Each row is a point on a landscape with many valleys, with its height.
A ball rolls from a point to the lowest of its 2 nearest points, and stops where none of them is lower. Distance is the straight distance between rows; heights are no part of it.
q794 h=2.81: [-13  -9  11  15  -2   4  -1   1  16   9 -21 -12  -6  -5 -13  -7 -24   7
   8  -5  -4   9]
q496 h=4.99: [ 12 -30   1  -4  -4  19   8  13 -16  -3  -5  22 -21  -2   5  -2  -6  12
   4   6  -4   1]
q600 h=2.63: [ -4   8   9  -2 -16 -11   8   4   8  17 -13 -17   7   3   5 -13   5  -4
  10  -7   4  19]
q413 h=1.81: [ 19   4  -1 -16  11  -7   5   8 -11  -2   4  -1 -15  15 -11   0  -3   2
  11  11  -8  12]
q498 h=4.22: [  8  22  -9   1   9  -2 -20 -24  -4  11   4   4   7  -1  -1   3   8 -11
  21  -1   6 -25]
q974 h=7.42: [  0  15   0 -11 -22 -20  12  14  -9  12   4   0 -18  -6  -2  -9   8  10
  17  -6  -3  17]
q352 h=5.93: [ -2   6  -9 -20  -3  15  -9  -7  -1  -8   5  14  -8  -9  -4  -2  -4  -1
 -24   8  -7 -12]
q937 h=6.43: [ -6  10  -5  11  -6  -6   3 -16  20  15  -7   0   0 -16   4  -9   3 -13
  19  -3  10   2]
q67 h=1.69: [  7  13  -4  -4  13 -15 -16  -8 -17  17  14   0  14   3  11   7  11  -6
   7  -1  12 -14]
q903 h=4.32: [ 13  -3  -7  -9   8 -10   1  -3  -3   0   3 -18   4   3  -9   0  -5   0
   6   2   1   0]
q447 h=4.11: [-11  -9 -19  14  -1   0  -2  -3  -8  -7  10 -10   0 -30  -8   8   4   5
  13  -4   9 -12]
q312 h=5.19: [ 11 -25   2 -14  -7  17   8   7 -16  -3   3  21 -17   1   3  -5  -5   5
  -7   8  -6   1]
q593 h=4.66: [-13 -20   4   4   0   0  17   2  15  -6 -11   1  10  24   9   2   3  -5
  -7  -2   2  -1]
q181 h=6.02: [  2   2  -3  22  -5  -9  -4   1  18   9 -14   2 -14 -18  -4  -7  -9  -2
  11 -10   4  12]
q119 h=5.25: [  4 -17  -1   9  -8   6  -9  18  -7 -11 -11   6 -18 -21  11  11 -14  17
  11  -3   1   5]
q318 h=4.18: [ 22 -20   5   8  -1  10  12   4  -8   7 -12  19 -21   7   0  -6  -7   7
  13   2  -2  14]
q606 h=4.74: [ -6  -8  10   8 -12  17  -9  15  -5  -2 -21 -17  -5 -16  10  15 -17  13
   0  -5  -3  -3]
q26 h=5.21: [-16  -9  -4 -13  -7   8   1  -2   6  -5  -3   7   3 -10   9  -1  -8  -2
 -14   4   1  -5]
q270 h=4.01: [-14  -6 -14  19   3   9   2  -4 -13  -6  10 -12   8 -31  -7   3   2   2
  14  -8   9  -9]
q198 h=6.55: [ -8   7  -7   2   2  -3   3 -20  15  10   3  -4   7 -16   4  -6   2 -12
  17   3   7  -5]
q976 h=5.76: [-11 -12  -2 -16 -12  20   3  21  -6  -9  -2   4 -13   0   5   3  -7   4
 -18  13   4  -7]
q905 h=5.09: [-25  -6   7  -4  -9  12  -1  -3  14  -1  -5  19  14  -5  13  -4  -8  -4
 -17  -2   0  -9]
q263 h=1.13: [  2  12  10  11   3   2  -7 -12   4 -22   7  -4  26  17   1  -1  11   7
 -13  -7  -1 -10]
q834 h=3.72: [ -4  13   7  -3  11 -10  12   6   5 -10   1   4 -13  35  -8  14  11   7
  -8   5 -10   2]
q121 h=2.32: [  7  12  -4  15  16  -8  -7  -4 -25  13   9 -16  18   2  -6  -4   6  -7
   7 -12   6  -5]
q762 h=4.55: [ -6 -18   0  -4  -7   6  -1   7  -4  -5  -7  -6  -8 -19  11   6  -8  13
   2  -1   8  -1]
q12 h=4.47: [-14 -11  13   7 -13  16  -7  13  -9  -1 -16 -19   4 -15  13  15  -8   9
  -1  -4   2  -2]
q716 h=5.39: [  4 -18  -1  13  -3   0  -8  12   0  -7 -12   8 -17 -17   7   7 -16  17
  14  -6   3   8]
q981 h=5.61: [-16  -6   5  -9 -21  20   4  20  -3  -5   2  17  -9   5   5   8 -10  -3
 -29   7   8 -14]
q590 h=1.33: [ -7   0  -1  16  -4  -5   9  -9   5  16   2 -18  18 -14   1 -12   6  -7
  13  -4  12   7]
q866 h=1.35: [ 10   8  -2   0   4   4 -19  -3 -10 -12   8  -2  22   2   9  -3  20  -2
 -18  -7  14 -15]
q376 h=1.57: [  7  13  -2  -5  11 -10 -14  -7 -16   6  14   1  25   3  15   6  17  -6
  -2  -4   9 -15]
q132 h=1.97: [ -2   5   2   9 -12 -11  11  -2   9  16  -6 -20  12  -7   4 -14   5  -4
  11  -7  10  12]
q767 h=4.20: [ -6 -12 -22  16  -3  -8  -3  -4   4  -5   6  -4  -4 -27   0   9   2   0
  14  -1  10  -9]
q255 h=1.08: [  3   1   5  12   4  12  -5   0  -7 -24  -2  -7  17  14  -2  -2  24   7
 -20 -10  14 -12]
q14 h=4.00: [ -6  -5   9  -5  -4  -6  17   7   8   5  -5   0  -2  22   5  -4   3 -10
  -1   4  -4  18]
q216 h=3.82: [-19 -15   0   4  -2  17   2   1 -10  -9   7 -18  18 -17  -4   1   6   6
  -3   0   8  -2]
q727 h=1.50: [ -9   9   5   7   4   0   3 -13  17  -9  14  -2  29   5  -2  -8   4  -5
  -6   5  -6  -5]
q642 h=6.62: [ 22   0   0  15 -12  -5   7  13  -2   4 -11   7 -20  -2  -2 -13  -3   3
  18  -4   1  25]
q556 h=4.53: [ 23  11 -21  -6  11 -10 -12 -13  -4  -2   6   1 -12 -10  -7   3  -7  -4
   8  -1  -1 -12]
q641 h=5.01: [-19  -2   8   0  -5   7   0 -10  21   1  -2  18  19   1  14  -8  -7  -8
 -14  -1  -1  -3]
q156 h=3.65: [-19  13  11  -5 -17 -10  19  11  12   4   1   1   3  24   2  -1  11  -2
  -2   2  -4  16]
q215 h=3.66: [ 21  -9  13  12  -6  10  10   6  -7  16 -15  14 -18  11  -3 -10  -4   4
  10   1  -6  17]
q356 h=4.24: [-15 -20   9   5  -7  12  -2  10  -6  -2 -10 -18   7 -16  10  11  -4  13
   3  -4   6   1]
q480 h=4.83: [-21 -29   6   7  -4  11   6  10   5  -9 -14  -8  14   8   6   6   8  10
  -7  -2   5  -4]
q236 h=4.58: [-11 -16   9   3  -1   2  12   4  12   2 -13   5   4  22  10  -2  -2  -7
  -8  -4   1   3]
q145 h=4.92: [ -7  -2 -10   5 -15  10  -5   6  -4  -6   1 -12  -7 -32  15  17   1   6
   6   7  10  -7]
q886 h=6.30: [  7   6 -15 -18   1   5  -6 -12  -4  -6   7  11 -16 -15  -7  -4  -8  -4
  -9   3  -9 -10]
q230 h=1.70: [-15   8   8   4  -2  -1   7 -11  22  -2   9  -2  27   5   7 -10   2  -7
  -6   5  -3   0]
q640 h=5.71: [  8  -7   0 -12  -6   1   8 -12  -6   7  11  17 -15  -7   5  -5  -9 -10
 -10   4  -8   3]
q635 h=4.81: [-14  18   2 -11   3   1   2 -19  22   2   8  14  16   0   8  -6   0 -16
  -4   8  -8  -5]
q187 h=5.66: [  3 -11  -6  24  -1 -12 -13  10  13   0  -9   5 -15 -20  -3   6 -11   3
  15  -6   4   9]
q125 h=2.27: [  5  19   2  -7   7 -13  -9  -3  -3  10   5 -11  15   9  -9   3   0  -2
  -1   2   1   0]
q837 h=1.10: [ 13 -20  -2  -6  10   8  19  12  -6   5 -10   7 -14  15   8  -4   2   2
   9  13  -8  14]
q364 h=3.30: [-13   9  12   2 -13  -9  12   7  18   8  -6  -8  16  18   9  -8  10  -5
   0   1   2  15]
q997 h=3.86: [ -5   2   2  11   2  18 -13   6  -4 -19   6 -10  16  -3  -9   0  13  10
 -21   4  14 -13]
q2 h=4.76: [-10   1   1  19  -1   1 -11  -8  15   8 -12  13 -21 -20  -4   5 -15  -3
   6  -7  -6   4]
q936 h=4.12: [  7  10   4  -6  10  -9 -12  -4   0 -11   0  -6  13  21   0  10   8   1
 -10  -2  -2   0]
q967 h=0.28: [-14  -7   3  20   2   0  -2 -13  14  11  -5  -8  10 -25   4  -3   2  -3
  15  -7  13   1]
q225 h=4.70: [  7   9   9   9 -12  -4   4  -5   8  20 -12   8 -17  -8  -1 -12  -8  -7
   2 -10  -3  17]
q550 h=4.39: [ 11  22 -16  -6   9 -10 -12 -17  -1   6   7   0 -10  -6  -7   6  -2 -10
  11  -1  -4 -13]
q531 h=3.87: [ -2  18  12   0  16 -14   4   5   4 -11  -2  -2  -8  34  -4  17  16  11
  -4   0   3   1]
q444 h=2.02: [  6  24   3  -7  12 -16 -17  -3  -7  14   7  -6  13   9  -3   5   5  -1
   2   3   6  -5]
q896 h=4.21: [ -1  27  10  -3  10 -14 -13  -7   8  -5   9   6  17  17   4   8   6   2
 -11  -2  -1  -3]
q688 h=6.94: [ 16   5  -2   5 -18 -13  12  17  -1   7  -9   0 -19  -2   5 -12   0   4
  19  -6   2  22]
q551 h=4.29: [  6  28 -10  -4  10  -7 -15 -22   2   9   3   2  -3   1  -5   3   2 -13
  20   2   0 -19]
q239 h=4.60: [ 18   3  -5 -15  10 -12   0   2  -6  -2   3 -11  -5   9  -8   0  -7  -2
   6   5  -4   6]
q330 h=4.75: [-20 -24   8  12   0   6  11   1  14  -8 -13  -3  14  19   8   1   6   5
  -6  -5   3  -3]
q813 h=5.20: [ -9  -4   7   2  -7  12  -6 -17   3  13  -5  26 -18 -18   5   3 -11  -6
  -7  -7  -4  -5]
q948 h=4.46: [ -4 -19  10  -1  -3   4   7   5   6   7 -15   6  -3  15   5  -5  -7  -8
  -4  -5   0  10]
q86 h=3.93: [  6   2  -3   3  13  -3  -7  -9  -9   2   6 -17  21  -1 -10  -2   4  -2
   0  -4   1  -8]
q102 h=1.48: [-21 -10   2   8  -5  11   8  -3  10 -23   6  -4  24   8   1  -4   6   9
 -14   0   3 -11]
q781 h=3.79: [ -5   2   0   8   7  18 -15   8 -12 -16   6 -12  21  -8 -12  -2  14   4
 -18  -4  10 -10]
q234 h=2.62: [  4  16  -1 -15   9 -11  -5  -8   3   1   5  -3   8  10  -5   3  -3  -6
  -7   3  -8   4]
q624 h=4.04: [  1 -19  12  11   3   9   7  10   3   8 -22   5 -17   7 -12  -7 -17   7
   8  -6  -7   8]
q422 h=2.16: [ 13   0  -1  -9  14 -12   4  12  -5  -2  -1 -18  -2  21 -10   6   9   3
   8   6  -5   7]
q200 h=6.36: [ -7 -23  13   8   2  15   0  18  -3  -3 -24  -8 -11  -3   1   8 -16  18
  10  -5  -8   0]
q999 h=0.77: [-15  -5   1  18   5   2   6 -14   7  11   5 -12  18 -20   3 -10   3  -6
  16  -4  14   2]
q433 h=2.78: [ 25   3  16   6 -19  -1  11   5 -10  18  -4  14 -21   4  -2  -8   2   7
  13   2  -8  20]
q802 h=1.87: [ 22  -3   8   0 -10  -2  16   7 -11  13  -1  10 -19   6   3  -8   1   2
  15   4  -4  23]
q40 h=5.44: [ -1 -22   8 -11 -16  17   5   8 -10   1   2  23 -11   0   3   1  -7  -1
 -22   1  -6 -10]
q41 h=2.99: [ -7  11   7  13  14   0   2  -9   5   0  16 -12  32  -2  -9 -12  10  -9
   2  -3  -4  -1]
q450 h=7.15: [ 10  24 -13  -6 -10 -19   8   0  -3  11  15   5 -20 -11  -5  -1   0  -6
  13   6  -3   8]
q460 h=6.49: [ 20   0  -6 -12  10  -7 -16   0 -11  -3  -1 -11   6   8  -2   3   2   3
  -4  -4   3  -6]
q169 h=0.98: [  7   8   9  12   4   6  -8  -7  -7 -23   3  -5  23  14   5   0  19   7
 -16 -12  11 -10]
q245 h=6.07: [  1 -28   5  -1   6  21   7  26  -8  -2 -20  12 -16   3   8   3  -5  16
   5   0  -2  -2]
q407 h=5.28: [ 10   5  -5 -17   0  -7   9  -4  -3   5  11   5 -14   0  -3  -2  -9  -6
  -1   7 -11  12]
q729 h=4.52: [ 14 -22   4   4  -2   8   5   7 -10   3 -10  16 -22  -1   4  -5 -13   8
   9  -2  -1  13]
q987 h=6.40: [ 30   5  -8 -14  11 -12 -16   2 -16  -1   1  -4  -6   4   0   4  -6   1
   2  -4   1  -4]
q584 h=3.84: [-16 -10  -9  13   7   7   6  -7  -9  -3  10 -17  13 -25  -5  -4   2   1
  10  -9   8  -1]
q763 h=3.69: [ -2  -1  -1   9  12  12  -9   0 -16 -13   6 -12  26  -4 -14  -6   9  -1
  -9 -11   4  -6]
q738 h=4.95: [-13 -32   4  -2   4   8   8   9   4  -7 -12 -10   5   8   5   3   4   6
  -3   0   4  -2]
q64 h=7.31: [  4  24  -6 -10 -16 -19  11   7  -5  14  15   7 -22 -13  -4  -4   4  -2
  14   2  -5  13]
q748 h=5.29: [ -1   9  10  11 -12   0   4  -3   9  18 -18   0 -12  -5 -10 -15 -13  -6
  -1 -10 -10  14]
q68 h=1.46: [ 10  11  -2  -7   5  -5 -15  -6  -9  -5  10   1  24   6  11   6  17  -2
 -11  -6  12 -13]
q314 h=4.03: [-17 -22   3   3  -4  12   1   7  -6  -5  -3 -17  11 -15   5   6   3  11
  -1   2   8   1]
q497 h=3.07: [-11   8  16   0 -16  -7   7   8  13  14 -17 -12  13  13   7 -10   8  -3
   4  -6  -1  15]
q603 h=5.60: [ -1  -2  -8 -14  -5  10   1 -19  -1   3   7  21 -19 -22   5  -2  -6  -8
  -8   6  -7  -8]
q626 h=4.78: [ -9  -6  -3  -3 -12  11  -3   8  -4  -3  -4 -10  -6 -24  16  11  -6   9
   0   7   9  -8]
q789 h=6.66: [ -2  10 -10  -4   1  -8   5 -15  11   9   4  -4   0 -10   1  -6  -3 -13
  10   5   3   1]
q938 h=5.02: [ -8 -35   0   3   8   6  11  14   8  -3 -17  -6  -1  13   8   2   8   4
  -1  -1   0  -2]
q612 h=5.00: [-11   0   7  11  -6   8 -11 -10   8   9 -10  20 -21 -21   1   8 -15  -2
  -2  -8  -5  -4]
q878 h=4.02: [  4  15  10  -6  10 -16 -12   3   1  -9   2   1   5  30  -1  13   9   4
  -8  -1   3   2]
q765 h=3.61: [ -6 -17  13  11   1   8   5  10   9   6 -22  -6 -10   4 -13  -6 -20   6
   6  -5  -7   8]
q118 h=4.13: [ -1  26  12  -6   5 -15  -9  -2   7  -8   8   8   7  24   0  10   6   4
 -10  -4   3   1]
q296 h=4.37: [ -2  -1 -21  -3   0  -5  -3 -12   7  -4   8   6 -13 -23  -1   3  -2  -6
  11   0   5 -11]
q760 h=4.59: [ -5  12   5  -7   2  -8   7  -3  10 -11   7  -4  13  23  -2   4   0  -4
  -8   6  -6   7]
q840 h=1.19: [ 12   4  -1 -17  13  -6   9  13  -6   0   3   1 -14  20 -11   6   6   1
   7  14 -13  12]
q55 h=5.52: [ -9 -12   2 -14 -18  18   5  10  -7  -2   4  20 -11  -1   4   2  -6   0
 -28   5  -1 -11]
q287 h=2.55: [ 11   7   2  -3  12 -15  -1   7 -10   2   2 -24   6  17 -13   5   8   1
   7   3   0   3]
q664 h=4.94: [  9   3  -1 -16   0 -10   9   1  -3   3   7  -7  -5   7  -4  -4  -8  -7
   3   6  -4  11]
q756 h=6.78: [  1  17  -8 -10   0 -10   6 -10   7   9   8  -8   2  -4  -2  -2  -4 -10
   6   7  -2   5]
q911 h=2.89: [  6  15   2 -15   4  -5  -6  -6  -2  -4   8   8   1  14  -4   5  -6  -6
 -16   3 -13   4]
q978 h=1.18: [ -2  -3   3  12   5  12   0  -1  -4 -29   1 -12  19  15  -9  -2  17   9
 -14  -6   5 -10]
q618 h=0.48: [ 10 -21  -9  -8  16   7  20  14   1  -5  -9   6 -11  17   8  -1   7   1
   3  11 -12   5]
q438 h=2.71: [  5   7   5   7  13 -14  -9   7 -23  14  12 -14  18  17  -5   4  16  -4
   6  -9  12   2]
q63 h=3.23: [ -9  -3   1  10   9   4   5 -10   1   3  12 -16  29  -8  -9 -11   7  -7
   2   0   3   3]
q917 h=4.23: [  4   8   0  -9   4  -2  -8  -6   3 -17   0  -5  12  17  -2   3   0  -1
 -15   1  -7  -3]
q792 h=6.21: [ -2 -23  11   3   2  17  -1  25  -9  -3 -25   0 -14  -4   6   8 -11  19
  10  -2  -3  -1]
q28 h=4.27: [  2 -15  11  -5  -4   2  14   8   0   9  -7   6 -10  19   4  -7  -3 -10
  -1   0  -4  14]
q527 h=4.57: [ -7  21  -3  -4   8  -2  -3 -16  14   7  10  -4  21  -2  -3  -4   5 -12
   6   9  -6  -7]
q654 h=0.97: [-15  -4   9  16   1   1  -5 -11  17  12 -15  -7   6 -17   3  -3  -9   2
   9  -7   9   6]
q575 h=4.14: [ 13   5 -11  -1  11 -11  -6  -6  -7   3   6 -19   9   0  -9  -1  -3  -1
   5   0   1  -3]
q587 h=4.16: [ 12 -11  13  11  -1  10  11  10   0  12 -19   7 -20  10  -9 -11 -11   4
  10  -3  -7  15]
q206 h=1.63: [-20 -10   7   9  -3   7   8  -6  14 -15   8  -2  28   2   8  -9   5   4
  -9   1   0  -5]
q54 h=5.40: [ -4  -5   0  -7  -9  10  -2 -19  -1   8   2  27 -22 -23   9   1  -5  -7
  -5  -3  -2  -6]
q722 h=5.07: [-14  -8  -4 -13 -10  14  -3   6   1  -6  -1  -5   0 -13   5   2  -4   6
 -13  11   5  -9]
q709 h=6.33: [ 21  -7   0  13  -8  -6   5   5  -4   6  -6  17 -21  -3   2 -10  -8   3
  14  -2   2  23]
q864 h=4.69: [ -7  23   3  -9   5  -2  -1 -17  20   3  13   6  18   2  -1  -6   4 -15
   0  11 -11  -5]
q213 h=5.03: [ -1 -12   6   8 -11  11 -10  18  -6  -8 -18  -7 -16 -17  10  14 -18  17
   8  -6  -4   0]
q617 h=5.34: [  6 -23   7 -12 -14  19   5  12 -18   1   1  20 -16  -4   4   0  -7   8
 -15   6  -2  -7]
q208 h=4.40: [-12  -3  -5  19  -3  -2 -11 -10  17   4 -11   6  -7 -23   2  10  -1  -3
  20  -8   8  -3]
q585 h=0.82: [ 17  -8   3  -5  -2  -2  16   2  -9   4   4  10 -16   4   5  -7  -6  -2
  13   7  -4  18]
q272 h=6.27: [ -3   6  -1  13  -6  -9   1  -8  18  13 -10   0  -6 -17   5  -8  -5  -7
  11  -7   9   8]
q219 h=4.34: [ 15  14 -15   0   6 -17  -3  -5  -4   6   8 -14  -4  -4 -10   0  -6  -1
  14   1   0  -5]
q661 h=1.86: [-12  -1   9  19  -3  -1  -4  -6  19  12 -17  -8  -1 -16  -9  -4 -18   6
   7  -7  -2   5]
q525 h=4.30: [  3  24   5  -2  11  -9 -15 -13   6  -2   8   3  22   9   1   5   6  -3
  -7   1  -3  -7]
q567 h=7.51: [ -6  22  -5 -16 -17 -17   9  11  -4  12  10  -2 -14  -8  -6  -6   7   5
  13  -1  -5  12]
q346 h=6.12: [ 16  -9  16  -9 -16  -3  12  -4  -8  20  14  19 -10  13   2   4   2  -7
  -8  13 -12   6]
q516 h=5.81: [ 18  -2 -14  -2  -2 -11  10  -1  -2  -2   9   9 -18  -9   1  -4 -12  -5
  10   5  -1   8]
q378 h=4.48: [ 11   3 -25  -6   5  -6  -3 -10   0  -6   7   4 -15 -15  -5   2  -8  -4
   5   1  -2 -10]
q402 h=4.77: [ -8 -25   6  -6  -4   8  -1  10  -3   0 -13   0  -8  -6  10   3 -12  10
   0  -4   3   1]
q439 h=1.68: [ 15 -12   0 -11   5   3  18   8  -7   1  -2   7 -16  16   3  -4   2   1
  11   9  -6  16]
q865 h=4.61: [ 23  11 -18  -2  11 -14 -17  -9  -9   3   3  -3  -9  -5   0   3  -5  -1
   7  -3   2 -16]
q655 h=4.82: [-19  22  10  -2  -5 -14  15  10  13  -7   5  -6   3  28  -8   3  15   8
  -1   6  -3   8]
q545 h=3.44: [-15  -3   0  12  16  10   2  -6  -5  -3  16 -12  30 -15 -11 -13   7  -5
   3  -7   2  -2]
q629 h=6.05: [ 12  10  -9 -21   3   8 -15  -8  -6  -8   0  13  -7  -2  -5  -1  -2  -4
 -25   3  -9  -9]
q124 h=1.71: [ 12   4   0 -12  20  -9   7  18  -4  -2  -2  -8 -10  22 -11   7  12   4
  10  12 -11  11]
q675 h=4.96: [-13  -6  -1  -9 -13  14  -5  11  -5  -7  -1 -13  -4 -17   9   9  -7   9
 -11  14  10  -6]
q427 h=5.04: [ -9  -4 -12   7  -9  12   0   5 -11  -8   6 -20  -3 -33   6  11   1  10
   5   6  11  -9]
q750 h=3.35: [  8  10   8 -13   8  -7  -2   6  -7  -4   8  14 -14  28 -11  14   6   0
 -12   5 -13   8]
q566 h=6.29: [ 26  10 -10 -16  12  -6 -12  -4 -13  -4   3   4 -13   0  -2   1 -11  -1
  -2  -2  -6  -3]
q137 h=3.59: [ -8   1   1  15  18   9  -6  -3 -13 -10  12 -11  30  -4 -11 -12   8  -8
  -4 -11   1  -5]
q507 h=3.64: [-18 -13  -2   8   6  13   4  -5  -7  -5  13 -15  23 -20  -7  -4   7   1
   2  -4   6  -1]
q87 h=4.72: [-12  16   8  -1   0 -12  10   4  11  -6   6  -7  10  27  -7   4   8   2
  -4   6  -5   9]
q985 h=4.51: [ 20  21 -15   2   7 -24  -9   1  -9   9   7  -9  -9   0  -7   3  -7   0
  13   1   2  -5]
q59 h=5.86: [ -9 -21  -2 -12  -6  19   9  26  -2 -12  -5   2 -14   7   4   5   1   9
 -12  14   3  -9]
q779 h=4.26: [-11 -12 -20  25  -3  -5  -6  -6   6  -2   5   0  -2 -27  -1  13   9  -5
  23  -3  11  -9]
q874 h=6.16: [ 18   9 -12 -22   7   3 -15  -9 -12  -6   3   9 -15  -8  -4  -2  -7  -2
 -11   1  -7  -8]
q409 h=5.83: [  1  -2  -6  26  -3 -10 -10   6  20   4 -12   7 -16 -20 -10  -1 -11   0
  11  -6  -1  16]
q412 h=5.69: [-10  10   9  12  -7   2  -1  -6  17  18 -18  -1  -7  -7  -8 -16 -16  -5
   0 -10  -6  10]
q305 h=4.93: [-17   6   6  -4   0   4   1 -14  23   4   3  18  19  -1  13 -10  -1 -12
  -7   6  -5  -5]
q898 h=3.40: [ 21   7  14   9 -24  -5   7   2  -6  19  -3  13 -20  -3  -1  -8   0   2
   5  -3 -11  17]
q131 h=5.79: [ -6   1 -10 -20  -8  16  -3 -12  -2  -1   7  19 -13 -18   1  -2  -5  -6
 -20   6  -6 -14]
q733 h=5.56: [ 16   7 -12 -13   2 -10   5  -8  -3   1  11   3 -15  -8  -2  -2 -12  -8
   3   5  -7   7]
q996 h=5.38: [ 12 -16  -3 -18  -6  11   3  -2 -13  -4   7  16 -14  -1  -1  -4  -9  -1
 -16   7  -9  -1]
q467 h=1.47: [-13  -6  -2   6  -1  14  10   1   9 -27  -3  -7   5  19  -2   2   8  12
 -17   4   3 -17]
q348 h=1.34: [-13  -3   3  13  -1  16   5  -4   6 -29   3  -8  17  12  -5  -4  10  12
 -16  -1   3 -14]
q268 h=4.91: [-10 -24   9   2  -2   3  -3   6   4   3 -15  -4  -4  -3   6  -1 -14   5
   2  -7   3   4]
q335 h=5.18: [-23  -5   4 -12 -13  14  -2   0  10  -1  -2  13   5  -8  13   1  -9  -1
 -19   2   0  -9]
q541 h=1.28: [ -6  12   8   8   3   0  -2 -12  11 -21  10  -4  27  13   0  -3   4   3
 -10  -1  -6  -9]
q167 h=4.80: [  8 -24   3   0  -5  14   3  15 -13  -2 -12  18 -21  -7   8   2 -12  17
   8  -2   0   5]
q210 h=4.62: [-12  22   6  -8  -5  -8   8  -8  17   2  11   5  15  12   3  -3  -2  -9
  -8   9  -7   7]
q596 h=3.95: [  2  13   9  -3  12 -18  -5   3   1  -8   0   2   0  32   1  17  17   9
  -3  -4  10   1]
q453 h=1.82: [  6  21  -2  -1  11 -17 -17  -6 -11  23  10  -6  11   3   4   5   9  -3
   9  -1  12 -10]
q731 h=1.80: [-18  -6  10  13  -1   2   8 -11  21  -2  10  -2  31   2  10 -13   4  -2
  -5   0   0  -4]
q611 h=2.77: [ -2  19   4  14  15  -4  -3  -4  -8   9  15 -14  29   3  -8 -10  12  -9
   6  -5  -2  -2]
q791 h=3.80: [  1  -1  -6   2  11   9 -10  -6 -13  -5   6 -16  20 -10 -12  -5   7   0
  -5  -9   5 -11]
q933 h=6.63: [  6   9  -6  -9  10   1 -16 -12   1  -3   3  -4  17  -1  -2  -1   3  -3
  -9   1  -1 -12]
q441 h=5.55: [  3 -18  -7  21  -3  -9 -11  14   7  -4  -7   3 -11 -22   5   9 -11  11
  13  -7   6   9]
q799 h=4.64: [ 20  16 -12   1  12 -21 -17  -5 -16  14   6  -6  -5   1   1   6  -3   0
  14  -2   6 -11]
q262 h=6.06: [ 21  -9  -8   5  -6  -6   6   4  -3   1   5  18 -21 -10   7  -6 -12   1
  11   2   3  17]
q57 h=1.22: [  9   4   0  -1   3   6 -19   0  -7 -17  -1  -7  14   6   0  -1  18   7
 -23  -1  18 -13]
q355 h=3.48: [-18  12  10  -9 -15 -13  14   8  11   6  -1  -8  11  18   3  -5  13  -2
   2   3  -1  15]
q362 h=4.15: [  8  16 -11   5  13   0 -16 -21  -8   7   5  -4   7  -5  -5   2   7  -7
  14  -5   6 -25]
q633 h=6.96: [  4  25  -9 -13  -3 -16   5  -5   0  13   9  -1  -9  -7  -7  -1  -5  -7
  10   4  -3   6]
q559 h=5.11: [ -6 -29  -2   1  12   5  17  16   8  -4 -16   4  -2  19  11   2   8   0
  -5   2  -5   0]
q338 h=4.31: [-11  -9 -14  26  -5  -7 -13  -2  13   2  -3   2  -2 -26  -1  13   6  -4
  23  -6  13  -3]
q883 h=3.78: [-13   6  12  -2 -11  -9  20  10  10   5  -3   5  -1  29   5   1   9  -7
  -5   0  -6  13]
q367 h=7.20: [  7  10  -1  -7 -20 -16  13  20  -6   8  -5  -5 -16  -1   3 -10   6   5
  20  -5  -2  20]
q969 h=6.56: [ 14   4  -8 -14   9  -2 -14  -8  -5  -8  -2  -8   8   2  -5   0  -2  -1
  -9  -2  -2  -7]
q78 h=3.09: [ 11  10   3 -15   4  -8  -5  -3  -9  -3   9  10  -7  17  -7   9  -2  -3
 -15   4 -16   7]
q144 h=4.45: [  0  23   4  -1  10  -5  -9 -11   7   5  11  -5  26   1  -7  -1   6  -8
   3   5  -3  -9]
q240 h=1.12: [ -3 -19 -10  -7   6  10  12  11   3 -19  -8   2  -7  19   1   2   7   3
 -12   4  -8  -8]
q203 h=4.28: [ -8  -7 -15   7  -4  -2  -4  -9   9  -5   1   5  -9 -26   5   9   0  -1
  15  -3   9  -9]
q718 h=4.79: [-13   8   8  -7  -7  -5  10  -6  14   6   3   8  10  13   9  -6  -5 -12
 -12   4  -4  12]
q909 h=5.53: [  3 -11  -4 -18  -3   6   4  -7  -5  -2   5  13 -11  -4   0  -6 -10  -6
 -14   3  -8   1]
q586 h=6.45: [ 18   8 -17 -14   4  -1  -4 -19  -6  -4  10  17 -24 -16  -7   2  -7  -8
  -1   4 -11  -8]
q196 h=3.55: [  4  10   8  -7  13  -8   7  11  -2  -4   5  10 -16  31  -9  13  12   5
  -8   6 -14   7]
q168 h=4.54: [-13   1  -1  22  -2   0 -16  -5  18   3 -16  10 -13 -23  -6  13  -9  -3
  16  -8  -1   1]
q753 h=5.15: [ -1  -1 -18   6  -5   9  -6   6 -13 -11   7 -19  -7 -30  -5  12   3   8
   3   7  12 -15]
q73 h=5.92: [ 10 -10   8 -11  -7   0  11  -8  -9   7  12  18 -12   8   2   0  -5  -9
 -10   9 -13   6]
q334 h=1.31: [-11 -15  -7  -3  -2  14  12   9   5 -24  -8  -3  -3  19   2   4   7   9
 -18   7   1 -15]
q592 h=2.52: [  6  21  -4  12  15  -6  -6  -8 -14  16  12 -14  20  -1  -9  -3   7  -8
  10  -7   3  -6]
q455 h=4.33: [ -6   3  -4 -11   2   1  -1  -9   8 -14   4   2  13  13  -2  -2  -5  -4
 -17   2  -7  -2]
q10 h=4.44: [ -6  14  -1  -7   0  -3   4 -11  14 -10   8   5  16  14   2  -1  -4  -6
 -13   4  -9   0]
q500 h=0.91: [  7 -18 -10 -11   9   8  14  12  -1 -15  -8   8  -9  20   0   2   5   1
  -7  10 -14  -4]
q930 h=2.54: [  6   4   1  10  16  -6  -8   3 -26   8   7 -16  21  12  -6   0  11  -5
   2 -14   8   2]
q808 h=1.32: [ 16  -2  -5  -9   1   3 -18   5  -8 -16  -1  -5   8  10   6   3  17   3
 -23  -2  20 -11]
q50 h=2.82: [  7   9   6   2  11 -16  -8   7 -14   8   4 -20  12  17 -11   7  12   1
   6  -3   9   0]
q65 h=4.08: [ 11  11  15   7 -19  -4   6  -5   0  25  -5  12 -19  -7   0  -9  -2  -7
  -1  -6  -9  16]
q392 h=4.05: [ 10   8  -9   4  15  -2 -13 -14  -9   6   5  -9  16  -6  -8  -3   6  -5
   4  -6   2 -15]
q214 h=5.67: [-15  -6   0 -10 -16  20   4  19  -1 -13   3   9  -9   5   3   7  -8   0
 -27  15   9 -11]
q199 h=5.95: [ -6 -27   1  -9  -2  18   5  25  -5  -7 -14   6 -15   4   8   3  -1  10
  -4   4   1  -7]

Where does a ball stop that starts at each point below?
q54 -> q767
q362 -> q121
q567 -> q507
q187 -> q507
q917 -> q57
q200 -> q507
q480 -> q967
q355 -> q967
q234 -> q57
q335 -> q57
q896 -> q57
q781 -> q121
q792 -> q215
q346 -> q215
q933 -> q121
q73 -> q215
q40 -> q215

Write out the way that a ball takes from each point below.
q498 -> q362 q392 q86 q791 q763 q137 q545 q63 q41 q611 q592 q121
q78 -> q911 q234 q125 q444 q453 q67 q376 q68 q866 q57
q352 -> q131 q603 q54 q813 q612 q2 q168 q208 q338 q779 q767
q272 -> q181 q409 q187 q441 q716 q119 q213 q606 q12 q356 q314 q216 q507
q525 -> q896 q118 q878 q596 q531 q834 q196 q750 q78 q911 q234 q125 q444 q453 q67 q376 q68 q866 q57
